Each row is a point on a landscape with many valleys, with its height.
From any point a ball rolls to the lowest of the 2 points nearest to it. It stops when none of these is lower. Distance is the straight distance between rows; heights are no part of it.
puf:  76  -6 -10 -19  32   2  -5  32  46 -46 -36   7 -26 -35 -26  39 -49   0 -20  40  55  h=412
Gop:  11   1  49  63 -21  -2  57  26  20  46 -62 -10  -6 -29   7  12 -16  -7  -8  24  42  h=119
lum:  13   7  -3  21  -6  18 -15  14 -35   6  21  27  15  14  37 -11  44   9  -3  18 -32  h=393
sut: -20  31  24  28 -35  14 -37 -59 -10  20  -5  18  40 -28  20 -40  36 -29 -11 -30 -28  h=625
mef: -40 -29  23 -28 -21  62 -37  15  15  53 -39  42  12  39  64  16   9  12 -56  40   9  h=396
Vunul: -31  41  49  11  36  26 -28   2 -36   2  -3  26   4 -42 -10  52 -16  31 -49  54 -46  h=286
ven:  23 -28  18 -26  29  10 -32  -6   2 -41  36 -35  12  25  81  18 -27  63 -23  22  -2  h=289
kiguv: -17  33  26 -13  27  -5  -7   4 -56 -20  20 -10 -15 -29  -5  38 -19  29 -29  16 -56  h=219
Roke:  -5  14  16  38 -20 -37  10  -1 -27 -46  43 -65   7  -2  24 -17 -34  31  -9  11 -32  h=855
Zovi:  12  33 -67   5 -25 -24   9 -40 -32 -16 -30 -13 -25   3  24  13  54  -3 -15 -44 -22  h=573
Zera:  39   8 -23 -20  -6  45 -33   1 -42 -62  68   9 -25 -27 -39  46   0 -20  11 -46 -18  h=371
Gurun: -24 -18  56  -6  37   7  45   8  13  15   4 -42 -15  16  46  34 -26  55  -1 -11 -16  h=559
vof: -30 -12  -9   7  50 -29  50 -61 -17  64  14 -16  42  -1  60   3  33  44  16 -24  -9  h=440
lom:  -8 -16 -15 -62 -12   1  10  26  27 -21 -10 -34 -54  42   6  25 -22  22  19 -45  13  h=786
fef: -62  -9  33  -5  30  53 -37  -1  -6  47 -28  49  39  11  42  42   7   6 -44  45  -8  h=328
tuno:   5 -19 -34 -76  26   3 -31  25  10 -52  10   2 -43  33 -21  40 -29   9  -3 -14   3  h=768
Dusaz: -21   0  60 -48  20  33  -2 -14   8  -3   9  -9 -40 -29 -13  40 -40  11  10 -14 -23  h=444
tize:  23  21  21 -38 -44   3 -13   5  29   4 -26  19 -12  24  33 -23  46   4  13  29  23  h=261
matom:  19   7 -32  29 -28  21   9   5  26  16 -68  39 -16  -8 -48 -28  30 -78  14 -23  34  h=785
ginon: -33 -68 -13  30   2  20  24  36  20  90 -16  21  37  45  12 -41  15  -6  -9  -4  22  h=638
pezu: -66 -16  58  43  32  31  -8  16 -20  55  -1  21  49   8  31  37  11  23 -22   4 -14  h=243
mokuz: -17  36  -4 -41  10 -12 -69  14  11 -23 -14  28 -21 -25 -81  -2 -57 -38 -51  11 -36  h=362
kezo: -19  17  50 -68  26  -3 -24   7  59  -6 -16   4 -21   2 -30 -18 -79  11  15  42 -11  h=327
rona:  52  21  17 -29 -13   8 -40 -16 -11 -48  18  -4   6 -38   2  17 -26  -5 -32  -1 -20  h=689
tiduk: -16  -8  51 -43   1 -54  47  26  38  -5  27 -36 -18  32  23 -17  -2  49  63  22   6  h=626
Zifis:  27  12 -52  -6  -7 -35 -48 -13   6 -49  29   7  38   1 -47 -20   0 -28  24  -7   7  h=322
ninan:  12 -15  12 -36  36  13 -25 -13  51 -12 -29  20   8  -1 -41  13 -26 -31  22 -27  23  h=488
sisum:  18  16 -30 -19   1  -2 -64  49 -16 -59  18   0 -20   9 -24  67  14  34 -62  15   0  h=907
dur: -22 -55  21 109  67  31  11  40 -20  -5  53 -10  49  20 -32  11   2  13  13 -11  -7  h=218
Vures: -61  18  23 -49  29   2 -65 -29   7  17 -26   1  26  15   4  12 -30  -1 -48  -8 -45  h=494
rif: -12 -12 -43  14  23  49  -4   0 -12   8  -6  13  -9  27  25 -36 -12  -3 -34 -14 -61  h=733
rones: -13  28  44  44 -72   5  40  33  24  65 -38 -23 -31  -5  -6 -34  10 -12 -18 -23   7  h=446
vuvo:   2  14  25  -6  -9 -23 -25  12   2 -25  32 -14  32  24  42  -6  22  51  11  60  -5  h=237
kof:  33  19  -4  29  -4  -5 -20 -52  -9   0  -4  38  43 -35   7  -7  46 -42  18 -34  -1  h=598
zude:  43   4  -5  51  -5   8  34  -6  -3  -7 -17 -27 -24 -22  35 -23 -22  -8  -4  -9   1  h=745
mirik: -42  10 -56  -7   3 -11 -19  60  -4 -33 -20 -22 -27  55 -57   6 -19   7 -27   4 -32  h=377
Mubig:  31  29 -19  25  -7 -44   2 -27 -23 -45  39 -34  18 -40  11 -28 -35   6 -21  33 -14  h=860
paru: -10  27 -13   0 -38  -7   8 -18  -2  19 -19  17 -13  -3  -7 -38  37 -28  20 -23 -24  h=511
kep: -34  -4 -17  13  39   3 -14 -15 -41 -24   8 -23   1  11   0  25 -29   2 -34 -19 -45  h=135
Ridit: -28   1  53  16 -17 -12  44   2   2  70  26 -23   1  -2 -27 -52  -5  -3  43 -37 -34  h=267
Dovud: -29  18 -97 -18 -23 -30 -51  12   8 -36   7 -13   8  57 -39 -27  23  -4 -17 -21 -12  h=323
nofuv:   9  -3 -60   5 -18 -38  10 -39 -75 -51  38 -36 -20  -2 -12  51 -11 -23   4 -25   4  h=501
gubo:  54 -27 -28  -8   2  -7   5   5  30   1   8  32  16  18  -2 -16  44 -16  52 -24  56  h=399
sadod: -14  -3 -41 -58  40 -47 -31 -29  27 -22 -36   7  17   3 -60  17 -15 -38  26 -21   6  h=536
val: -24 -42   3  10  22 -15  40 -17  24  90  21  23  53  -3  22 -80  -8   1  34  33  28  h=663
fubuf: -30 -28 -42  23 -10   4 -16   1  11  52 -29  50  44  24  -8 -22  56 -47  22 -30  13  h=350
Zot: -24  21  48 -25 -52  74 -41  26  32  16 -13   3 -41   2  13  -3 -16  29 -41  20 -18  h=594
Kaset: -36   3 -26  17  42 -59  48 -85 -18   1  30 -60  43 -16  16  31  11  31   1 -29  -3  h=387
Semib:   5  25  -2   0 -32 -36  44  21  -2   3   5   2 -18  14  17 -29  46  37  45  50  11  h=244
nege:  35  39   3  19 -35  60 -46   7 -24 -25 -19  12 -38 -42 -30  13 -13 -28 -71  -7 -32  h=492
Difeg:  35  44 -16 -65   6 -74 -26 -19 -33 -45  10  -4 -47 -41 -20  50 -11 -11 -54   3  10  h=878
mepi: -10   9  37 -71  23  29   9   1  40 -13 -25   9 -57 -32 -18   5 -67  16  -4  20  -4  h=384
sidi:  23  18  56  30 -62  46   1   5   2  17 -29  24   8 -35  26   5  26 -25 -18  34  24  h=646
Metu: -38   8 -47 -16  41 -38  -9 -71 -24  38  25  28  76   2  41 -19  54  30  16  23 -10  h=441
Zibi:  21  41   7 -17 -32 -42   3  35 -14 -34  30  -7 -14  -1  23 -10  26  52   8  77 -13  h=208
mag: -38  32   3 -20  18 -28 -44  31   4 -35 -11  10  12   3 -77  10 -21 -23   3  26 -29  h=283
ratal:  16  30 -61  13   0 -29  25  11 -56 -46   3 -12 -44 -18 -51   7 -16 -11 -21   3 -23  h=447
sebut: -59 -18 -43  36  47  15   4  17 -50 -16   8 -38  -5  34  -1  22 -11  30 -61  10 -49  h=65
Kiti: -21 -24  -9 -16  -1  10  -8 -63   8  42   9 -11  13  18  50 -21  30  -4   4 -76 -24  h=509
Dobip: -49 -12   5  20  32  10  32   9 -28  50  44   4  12  35  23 -24  31  46  27   1 -55  h=161
ravip:   0   9 -13  47 -40   9  70   7 -37  63 -61  43   8 -21  24  20  43 -42 -30  29  35  h=803
Gad:  40   2  79  74 -39  -2  68  30 -32  83  13  -6  19 -52 -18  -5  14  -5  -2  15  34  h=411
Garik:  -5 -11  70  -3  14 -45  14  15   7   4  73 -22  32   2 -22   2  -4  26  74 -26  12  h=591
dip: -42 -12  38 -38 -35  20 -26  27  13  50 -47  46   7  20  34  15  32 -11  -9  45  37  h=459
pepak:  -8 -26   6  -2 -43  26  10 -25  10  46 -28  51  18 -33  10 -88  -1 -73   2  36  38  h=738
Vizi: -15  13  16 -45 -10  55 -43  21   8  11  12  31 -25  22  29 -46  -7  28 -42  25 -55  h=563
donuv: -43 -17   8  27  39  25  27  30 -42  -4  42 -27  -6  42  31 -10   1  49 -17   9 -64  h=120
mizo:  65   1 -56  44  11  -3  -1  28 -32 -36  17  -7  -5  13  33 -34  10  22 -25  48  -1  h=349
gulez:  62 -20 -32  -5  57  15  -2  34  12 -60 -12  -7 -55 -34 -49  61 -59  15 -26  34  24  h=383
vopod:  19 -10  27   7 -28  45   8  28   0  12  39  43  -9 -10   2 -76   4 -14  29  51  10  h=699
kop:  -5  -8  -2 -41 -22 -14  -8 -22  38  40 -48  47  23  -7  18 -61 -17 -43 -19  60  39  h=717
Meb:  40  30 -10 -22  11 -15   4   7  -7 -23 -23  21 -28  -7  -3  12   7 -13   0  24   9  h=734
bami:  17  -8 -46  31  19 -43  59 -25  -4 -17   0 -25   6 -10 -40   2   6 -12  52 -30  32  h=443
degi: -15 -12  42  24  38   1  23  -1  14   9 -23 -14   6 -14  13  18 -42  23   4   8  -4  h=528
fizo:  10 -13  -4 -47   5  -2  46 -34   1  44  23 -15 -59  -3  21 -46  -9   3  48 -66 -14  h=622
sosad: -19  20  86  62 -37 -12  16  10  -7  42   4  -6  45 -28  34  -5   1  12 -13  40  14  h=513
rep:  27 -36  -5  78   4  -1  10  49  32 -10   8 -12  43  13  -8 -22  -2 -16  12  32  43  h=310
Kud: -23  -2  36 -14 -30   0 -30  21  39  -2  19  -5  21  35  -7 -16  28   4  38 -49  -6  h=512
Kopa:  21  43 -12   1  16  21 -36  -4 -36   0  -8   8 -37 -43  -1  37 -25  -7 -93   9 -44  h=420
Rokog:  25 -23  14 -33  -1  15  52 -50   6  13  -4 -22 -64 -28  -1 -24 -50 -16  14 -58  -1  h=656
nili: -41   1   8   9 -11  48   9  42  15   1 -22 -17 -37  26 -24  -7 -32  11  -6 -14 -33  h=472
vipun:   5  30 -51  41 -10 -17 -13  40 -29 -39  11 -29  -3  25   0 -10  -5  20 -49  45 -19  h=372
Mede:  31 -24   0  52  28   1  -2  36  42 -59  -3 -25  21  -3 -32  10 -47   1  19  24  43  h=281
nutus:  60  14   5  33 -58  38  -9  10   7   0  14  29  -6 -18  18 -56   7 -15   0  49  35  h=709
Zibis:  37 -22 -39 -20   4 -17 -29  18  12 -56  28   1  11  39  -1   0  34   8  45 -23  33  h=376
Peno: -35   7  57  33 -49  33 -10  39   6  67 -15  10  17  43  49  19  40  23 -32   3   3  h=593
Sani: -18  12  49  35 -60   5  35  25  -7  52 -11 -39 -26  29  -2   2  33  13 -19 -64  -6  h=354
samuk: -70  -4  35  -8 -10 -22  25  21   3  47 -41  70  29 -17 -57  46  20 -62  41  37  51  h=642
Suni: -37  -2 -12 -17  15 -20  34 -21   9  46  -2  18   9  -5  13 -68 -12   6  43  50  -3  h=673
Girub:  11  -7  18  16  -7   5  10   6 -30  44  13  55  25 -19  -1  28  88 -21  34   6  32  h=456
ren:  -9  -8 -28 -25  23 -14 -43 -30  33  30 -29  41  52  19  28  -3  24 -21 -11   2  18  h=690
lefa:  50 -23  11  10 -18  71 -15  -3  33  -2 -31  -3 -19 -13  52  -8 -21   7 -53 -14  10  h=653
roda: -41  -5  68  31  22 -32 -15  10   3  -3  42  -5  59   1 -28  32  18   7  45  -7   1  h=574
feg:  26 -29  14   9 -16  59 -13  -3  22   4 -13 -16 -13  15  31  25 -10 -17 -18 -56  10  h=680
pok:   4  -3 -57 -14  25 -17   2 -62   1  47  11  30  51 -11  49 -57  12  12  -3  43  -7  h=423
mab: -12   9   6 -39  36 -36 -16  12  50 -23 -30 -11  -2  -1 -46  -3 -66  -3  14  53  18  h=275
Zupuv:   0  30  27  28 -28 -15  27   4  32  16 -57   0 -22 -22 -20  -6 -13 -37  20   8  21  h=290
sas:  -2  20   0   3  66  15 -37 -18 -33  11 -26  28  14 -33   5  28 -26  -1 -80  31 -39  h=356
luk:  25  22 -11 -32 -27  15   0 -34 -15  30 -22  36 -27 -19  26 -68  36 -25 -13  13 -21  h=554
kuv:  40 -25 -11 -15  12  29  10  26  24 -49   1   6 -49 -24 -60  30 -38 -32  32 -40  23  h=480
lunuv: -22 -71   9  22  33  -4  24 -12  27 109   0  21  67  17  15 -27   0 -11   1  -5  40  h=652
gevoz: -28 -36  48  91  40  45  -6  27 -13  32  17   2  46   6  -1  38   0  21 -23  -6 -17  h=172
Tef:   4 -19 -75  -2  20  26 -34  15 -27 -21  28  -9 -34  27  17 -23 -32   6 -54  -3 -51  h=746
selik:   8 -34 -28 -11  53 -46  -1 -24  -2 -54  22 -14  38  14  -2  58  -1  21  18  -2  20  h=344
liv:  47  22 -19 -53  -2 -32 -66  34  16 -75  22  13 -21  -3 -33  46   9   0 -28  19  24  h=900
funi:  27  27 -23  32 -22  -9  29  12 -48  19 -26  40   3 -20  14  -3  53 -27   6  44  19  h=772
zitas:  30   5  -5 -44  18  -3 -57 -34  31 -12 -33  40  15 -38 -33  -9   1 -53   1 -18  15  h=534
kofeb:  31   1  27   9 -20  59  41 -16   5  28 -13  -5 -74 -32  -7 -35 -11 -15   6 -50  -5  h=694
nere:  20  29 -26 -11  24 -31  20   2 -34  14 -30  43  -3 -27 -10   6  20 -21 -24  69   5  h=752
Zuvok: -31  47  30  30 -57   5  12  -1 -15  20 -18 -20   8   8  -6   1  43  -1   1 -48 -30  h=442
vadup:  57  -4 -40  49   5 -25  62   9 -16 -43   9 -34 -32 -20 -52 -17 -27 -13  40 -11  13  h=467
zaz: -18  15  67  45 -54  22   5  26  20  41 -22 -35  25   2  44  20   5  24 -26  -6  11  h=555
vovud: -20   8  -5 -51 -26  -9 -47 -36  17  40   5  17  34  36  61 -57  38  13   3  14  -1  h=375
Vuzod:  -3 -30  58  28 -17  12  58  50  -7  78  50  -7  -7   6 -48 -56   3  12  37   2 -11  h=320
mep:  19  18 -33 -40   5 -50  56   7  21   4 -13  -5 -39  17  16 -50   2  22  33  61  21  h=277
tifod:  15 -15 -14   7  30 -30  60  14  31 -22 -58 -45 -43  -7  -5  16 -49   8  11  17  33  h=360
rovib:  -9  23  19 -32 -39  29 -28 -64  -5  40 -10  42  -2 -16  38 -54  63 -27  -7 -17 -26  h=589
Gare:  15 -23  -8  -6  18  18 -25 -30 -34 -28  72  19   5 -27 -15  23   5 -10  36 -63 -23  h=329
fita:  16   7 -15  14  10 -50  72   1  12   6 -29 -36 -43  -2  18 -21 -15  38  22  23   8  h=313
siv: -19  -8 -14  44  53 -15  52   4  32 -31 -66 -52   2  -8 -32  23 -69 -15 -22  10   9  h=413
gilu:  38 -31  -8 -21  58 -31 -22 -20  -1 -62  36 -38  16  -3  28  29 -34  30 -13  29  14  h=318
podi: -35  -4   7 -71  -7 -11  -2 -30  24 -10  -1 -21 -46  20   9  -9 -54   7   9 -27 -18  h=807
zut:  24 -40 -30  -6  62   9   4   2 -23 -19  45  23  25   7 -17  21   7  -4  41 -42  -8  h=291
Lorod: -29  -3 -75  -5  12 -53 -61  -9  14 -42  10 -13  44  26 -50 -33 -26 -26  10 -13 -10  h=298
ruku: -16  -8  48   5 -32  24  43  28  31  37 -26 -44 -56  15   9   1 -18  16  -5 -62  -1  h=234
Kinu: -12 -18  -7 -24 -14 -19  -2 -28  33  58 -27  45  51   9  27 -39  36 -19   9  33  43  h=702
dor:  37 -13  33  29 -17  87 -16  26  31  16  -7  16 -18 -24  44   8 -18  36 -38  53   1  h=630
Tekiv: -19 -29 -65  12  65 -42  24 -55 -12 -16  34 -27  47  -2  -2  39  11  24  34 -25  17  h=366
Mib:  -4   9  -8  16 -31  29  17  30   6  -5  15 -18 -43  11 -34 -26 -17 -21  21 -49 -34  h=517
luz:  47  34 -13 -14   3 -76 -19 -25 -19 -53  25 -32  -5 -46 -32  19 -35  -4 -36  24   6  h=867
zoze:  40   4  28 -31 -43  38  10  26  37 -24   4 -11 -44  18  29  -2  18  35  14   2  24  h=193
fura: -29  23 -37 -47  13 -44 -12  14  32 -31 -53 -13 -20  18 -69  20 -21 -23  29 -15  23  h=571
riro:  -3 -49   1  13  24  16  10  45   1   5  24 -17   1  60  25  36  35  50   2 -25   8  h=592
Zilup:  33  10 -12 -49 -30  12 -31  15  -3 -65  24  -3 -45 -23 -65  43  -9 -27  26 -34   9  h=424
filis:  24  -1 -67  58 -39 -22  14 -30 -52 -47  32 -43  -2  16  19  17  27  -2   9 -49   7  h=526
zudeg:  47 -25 -47  15  38  31 -14  41 -13 -68  28 -10 -31  12 -23  52 -33  19 -31  12   4  h=355
doma:  30 -24 -34  20  39   0  18  33  -6 -65  -4 -35  -6  20  17  45  -5  21  -2  16  33  h=326
Ligu:  26  -8 -33  62 -12  14  -6  11 -30 -17  58  -9   0  27  31 -39  10  24  -7   2 -31  h=368
Vapa: -10 -30  -1 -38  47  29 -35 -36  10  33 -26  60  41  15  16  24  41 -11  10 -22  19  h=670
fiv: -20  -8 -46   8   9 -11 -31 -35  26  -4  25   5  55   0 -25 -64 -23 -25  31 -31 -25  h=266
Gatiz:   4   0  34  22   7   6  -4  16 -51  25  35  51  38   0  29  19  64  20  17  45  -6  h=421
vamo: -43 -22   4  43 -20  28   7  37 -13  67  -9  38  11  39  38  -9  34   1 -22  14   0  h=619
fesup: -12 -12  76 -31 -22 -51  26  18  42   2  39 -44  -5  25 -13   9   2  29  65 -29  18  h=608
luzef:  -4  53 -17  43   1 -28  25   8 -53 -46  15 -17 -27 -26 -36 -12  -8   6  10  10 -52  h=422
Pipo: -26  20  29  32  25 -10  29  -7   1 -24 -57 -27   3 -38 -27  46 -43  -9 -23  11  -7  h=474
desoz:   3  12  49  29 -48  -2  36  50  45   9 -37 -31 -27   2 -39 -17  -3 -19  26 -22  25  h=397
mup:   8 -14 -66 -56  35  -1 -41  27 -42 -32  31 -14 -56  32  -3  23 -36  20 -54  -3 -22  h=755
pem:   6 -45 -42  28  55  13 -12   7 -38 -36  56   6  18  14  -8  -3 -22   3  23   3 -30  h=264
Makof:   1  -3 -28 -36 -10   8  -2 -22 -24 -22  29  -2 -49   3 -21 -26 -31 -21  35 -42 -35  h=557
kat: -10  10  51  -9  -3 -18  -9  10 -27  17  10  74  46 -42  -7  18  29 -36  40  70  39  h=537
zik: -20  42  -8  47   3 -13  12  38 -25 -39  -1 -28 -20  -7 -23  22 -22  24 -21  50 -33  h=395
velan:  64  40   0 -65 -17 -17 -43   5 -19 -66  26  20 -56 -42 -32  67  -9  -1 -42   6   8  h=891
bil:  12  -4  48  -9 -59  12  24  15  35  -2  22 -40 -42  11  11 -11 -13  32  13 -44   4  h=113
pagos:   9 -27 -11  48  22 -12  10  22  -4 -82   1 -48   9   1 -61  61 -45 -17  21 -14  38  h=231
tuda:  85   7  25  32  -4  25  25  -4   9 -24  -7 -19 -21 -45  29  34 -12  11 -19   0  29  h=739
Ruru: -26   8  32 -17 -27  -7  23   5  -6  26  12  56   5 -14   4 -70  -1 -19  29  80  -3  h=686
Semu:  43  13  -6   6   4   9 -42   6 -10 -21 -21  15  19 -16  24  16   9   4 -45  33  11  h=713
desa: -48  -6  11 -57  -5 -15 -17 -76 -16   1  31 -42  -7  -6  19  -9 -65   1   5 -48 -35  h=826
Lukim: -25 -44  -5  65  73  19  -6  12 -27 -23  56 -33  41   9 -27 -20 -32   6  19  -1 -33  h=241
buke: -27   0 -67  35  10 -42  52 -10  10  16 -23  -8  16  17 -28 -12  24  -2  30 -18   5  h=417
bamuk: -71   7 -29  17 -17  11  21  53 -12 -24  -2 -50 -51  43 -52  24 -39   1   4 -27 -36  h=419
tusu: -62 -24  -1  -6  -6 -31  25  10 -38  31  -2  85  61 -23 -13   3  23 -25  23  74  35  h=568
Bisi: -16 -21 -28   3  -6   6 -25 -34  35  32  -4  36  56  -2 -29 -65  18 -53  36 -28  13  h=304
kapu:  12  -2   1 -13 -25  11 -22  31  20 -10   6  36  -3  22 -28 -19  57 -36  40 -10  38  h=428
Tavid:  22  -8  75  71 -34  -1  24  11 -14  67  -3 -10  57 -41  25   8  33  -8 -18   0  38  h=466
zep:   0  -2  67  71 -37 -16  80  49 -40  73  28   0  -3 -15 -31 -22  34   8  32  15   6  h=361
zudi:  19  -2  48 -37 -13  70 -27  24  48  -6   1   0 -33 -15  27  -9 -36  49 -38  59  -8  h=615
kamo: -34  39  15 -49  19 -25 -91  -7   6 -10 -10   2  27 -15 -51  16 -58 -18 -64  -2 -36  h=427
zenon: -49  -9 -28   9  66 -34  48 -71 -38  17  21 -39  16   0  33   7 -12  36  -9 -13 -47  h=410
mebu: -53  15  34  10 -24   9 -34  19   3   6   8   4  43  21 -12  29  12  12  15 -16  -5  h=545
zol: -23  36   0 -31 -10 -24   9 -19  19 -13 -77 -35 -30  -6 -10  74  -6 -13 -32 -53   4  h=633
zam:  32  10 -18   1  10 -19 -35 -52  11 -16 -22  44  49 -28 -13  10  37 -57  22 -13  53  h=572
nep:  34  19 -42 -30 -31  -5  -1 -30 -33 -21  -3 -29 -45   5  18  38  23  -6 -11 -43   8  h=605
gel: -54   0  21  58 -22 -24  18 -38 -33 -17  35 -85  36   2  26 -15 -32  31 -10 -21 -47  h=849
Biz: -35  -2   8 -12  15 -19 -16  16  29 -19   2  -3  14   8 -64 -20 -48 -16  49  13  -4  h=217
nup:  -6  14  20 -23 -31   6  -8 -76   9  21 -22  -9 -10 -10  40 -28  40 -20  -9 -77  -5  h=558
lofe: -49 -34  34  11 -31 -19  27  30 -19  70   3  70  51 -13 -41  12  38 -50  36  29  52  h=599
vema:   9   7 -42 -73  -9 -32   1 -56 -28 -19  46 -34 -36 -19  -7 -19 -32  -9  39 -30  -9  h=583
Lek:  15 -17 -20  26 -33  31  -2  12  26  22 -47  53  10 -20 -20 -59 -12 -71  -9  24  38  h=758
pufeb: -46   7  38   0 -18 -12  -2 -62  -8  -7  32 -49  29 -21  34 -13 -54  11  -7 -34 -47  h=839
duv:  21 -11  47   8  25  18 -40  33  13 -26  38 -13  36  13  68   1 -10  71 -12  66   4  h=263
pib:  61  23  -4   0 -23  35  -6 -37 -30 -20 -23   1 -31 -40  30  30  33 -11 -32 -58  -2  h=607
sosi:  13 -14 -45 -40  -6 -20 -32 -33  11 -38  44 -11  21  19  -4   4  -1  -1  44 -44   2  h=351
fup: -36 -42  30   7  40  -1  33  31   1  14  21 -42   6  59  57  54  34  82  -9 -10 -10  h=579
nok: -33 -13  14  14  14   9  41 -10 -28  80  44  15  -7  15  -7 -65  34  12  39 -23 -61  h=199
Dep:  32  26  36 -58 -37  -6 -61   2  29 -53  16  -5  -8   2  -5   2 -11  16  -5   7   8  h=666
Kodi:  44 -10 -37  37   6 -35  26  14  -6 -84  -8 -58 -11  13 -20  80  -1  10  -7 -14  55  h=288
pavog:   9  15 -65  29 -53  -7  20   8 -23  -6   6 -28 -23  31  23  -8  50  14   4 -41 -19  h=546
detem: -41  33  17 -48 -58 -18 -30 -20  24  16 -16  14  19  33  15 -24  38   0   6  -2   7  h=330
nof:  49  50   2   5 -38  56 -44 -12 -25 -24 -23  34 -40 -43  15  26  40  -3 -68  -2 -14  h=550
kulu:  88  18  18  37 -29  11  12   8  19 -20  -8   3  16 -36  44 -20   4  -5  -8  42  47  h=721
vugi:  22   6  51  -6  12   9   6 -10  -9  17 -15  64  22 -40  -7  48  60 -25  21  36  38  h=497
mav:  -9 -57  42  10  16  30   6  27  13  40  11 -21  12  34   0  30  18  30  -3 -66   1  h=610
lage: -43 -10   8 -64  22  40 -54 -12  23  15   0  22  14  37  24 -28 -20  17 -21   8 -41  h=538
Bekul:  25  10  13 -13 -33  40  -5  -3 -14  28 -45  63 -12 -21  32  -1  67 -36 -34  27  24  h=595
Tamuv:  -6  11  10 -37   4 -70  18  -6  18 -24  43 -37  10  15  -2 -36 -19  38  58  31   2  h=636
Zopok: -35  23 -84 -10  21 -45 -22  22 -18 -16  -6   3 -26  35 -31   0  20  12 -37  21 -28  h=346
Zoge:  53   8 -25  21   7   1  26  20  29 -50 -15  -3 -36 -23 -49 -20 -48 -24  33  -2  32  h=493
lazin: -12  26 -16 -64 -13 -19  11  30  49 -37 -80 -17 -53  24 -30  63 -15  -9   3 -25  18  h=628
dadi:  50 -29 -53  78  22 -13   9  40  -6 -29  -5 -12  20  22  18 -43  -5   8   9  64  32  h=332
rofa: -11 -29 -39 -46   0 -29  43 -55   1  20  54 -36 -21  -3  10 -41 -32  17  58 -51 -16  h=601
somod:   3  26  45 -58 -35 -27 -23  -5  23 -47  49 -20  16   3  13 -24 -12  24  51   6   4  h=648
bot:   1 -16  46  -1 -19  12 -33  40  58  10 -12   4  31  19 -16  13  27 -22  28 -33  36  h=473
ver:  17 -12  -8 -11   3  82 -31   5 -16   1   1  13 -30  13  15   4   9   4 -41 -44 -39  h=712
Dobak:   8  -9 -15  -3  18 -17  24 -87 -11  57  34 -18  39 -27  52 -17  35  10  34 -63  -8  h=471
zevo:  -3 -41  20  -6  52  37  -2 -14  15  51 -10  21  11  19  19  10  10 -11  -3 -59   0  h=641
vak: -46   3 -90  31  -5  -7  18  -8  -5  35 -48  21  21  32 -17 -26  53 -20   3 -12   6  h=390
Ros:  42 -21  12 -31  37  11 -28   5  56 -55 -22  13   4 -10 -29  39 -44 -20  15  15  57  h=445
repu:  21  12 -20  42 -11   9  32 -51 -36  53 -58  47  22 -34  46   5  51 -29 -43  19   6  h=834
roge:  -5   9 -49  -7  -5 -11 -20 -48  27  34 -16  -6  48  24  62 -60  17  16 -20  20 -16  h=402
rido:  18  -2  -6  15  21  28  44  -7   3  20 -29  11 -44 -16   2 -16 -15 -11 -10   1 -18  h=725
nir: -34  10  11 -48 -11  36 -12   2  17  36 -67  67 -20  20  10   0  41 -39 -18  23  17  h=527
kinor:  14 -13 -66 -15   9 -21  10  -4 -56 -48  18 -34 -62  -5 -44  51 -41  -7   3 -15   1  h=476
Kefe: -39  31  49 -38  -1  10   9 -30   6  -1 -57 -16 -41 -27  -5  74 -35  -4 -16 -40 -18  h=543

For each start below, name the point where the ball stops.
samuk -> pagos
Difeg -> Biz
filis -> pagos
vopod -> sebut
Lek -> Zibi
nup -> Zibi
lofe -> pagos
mup -> Biz
kof -> pagos
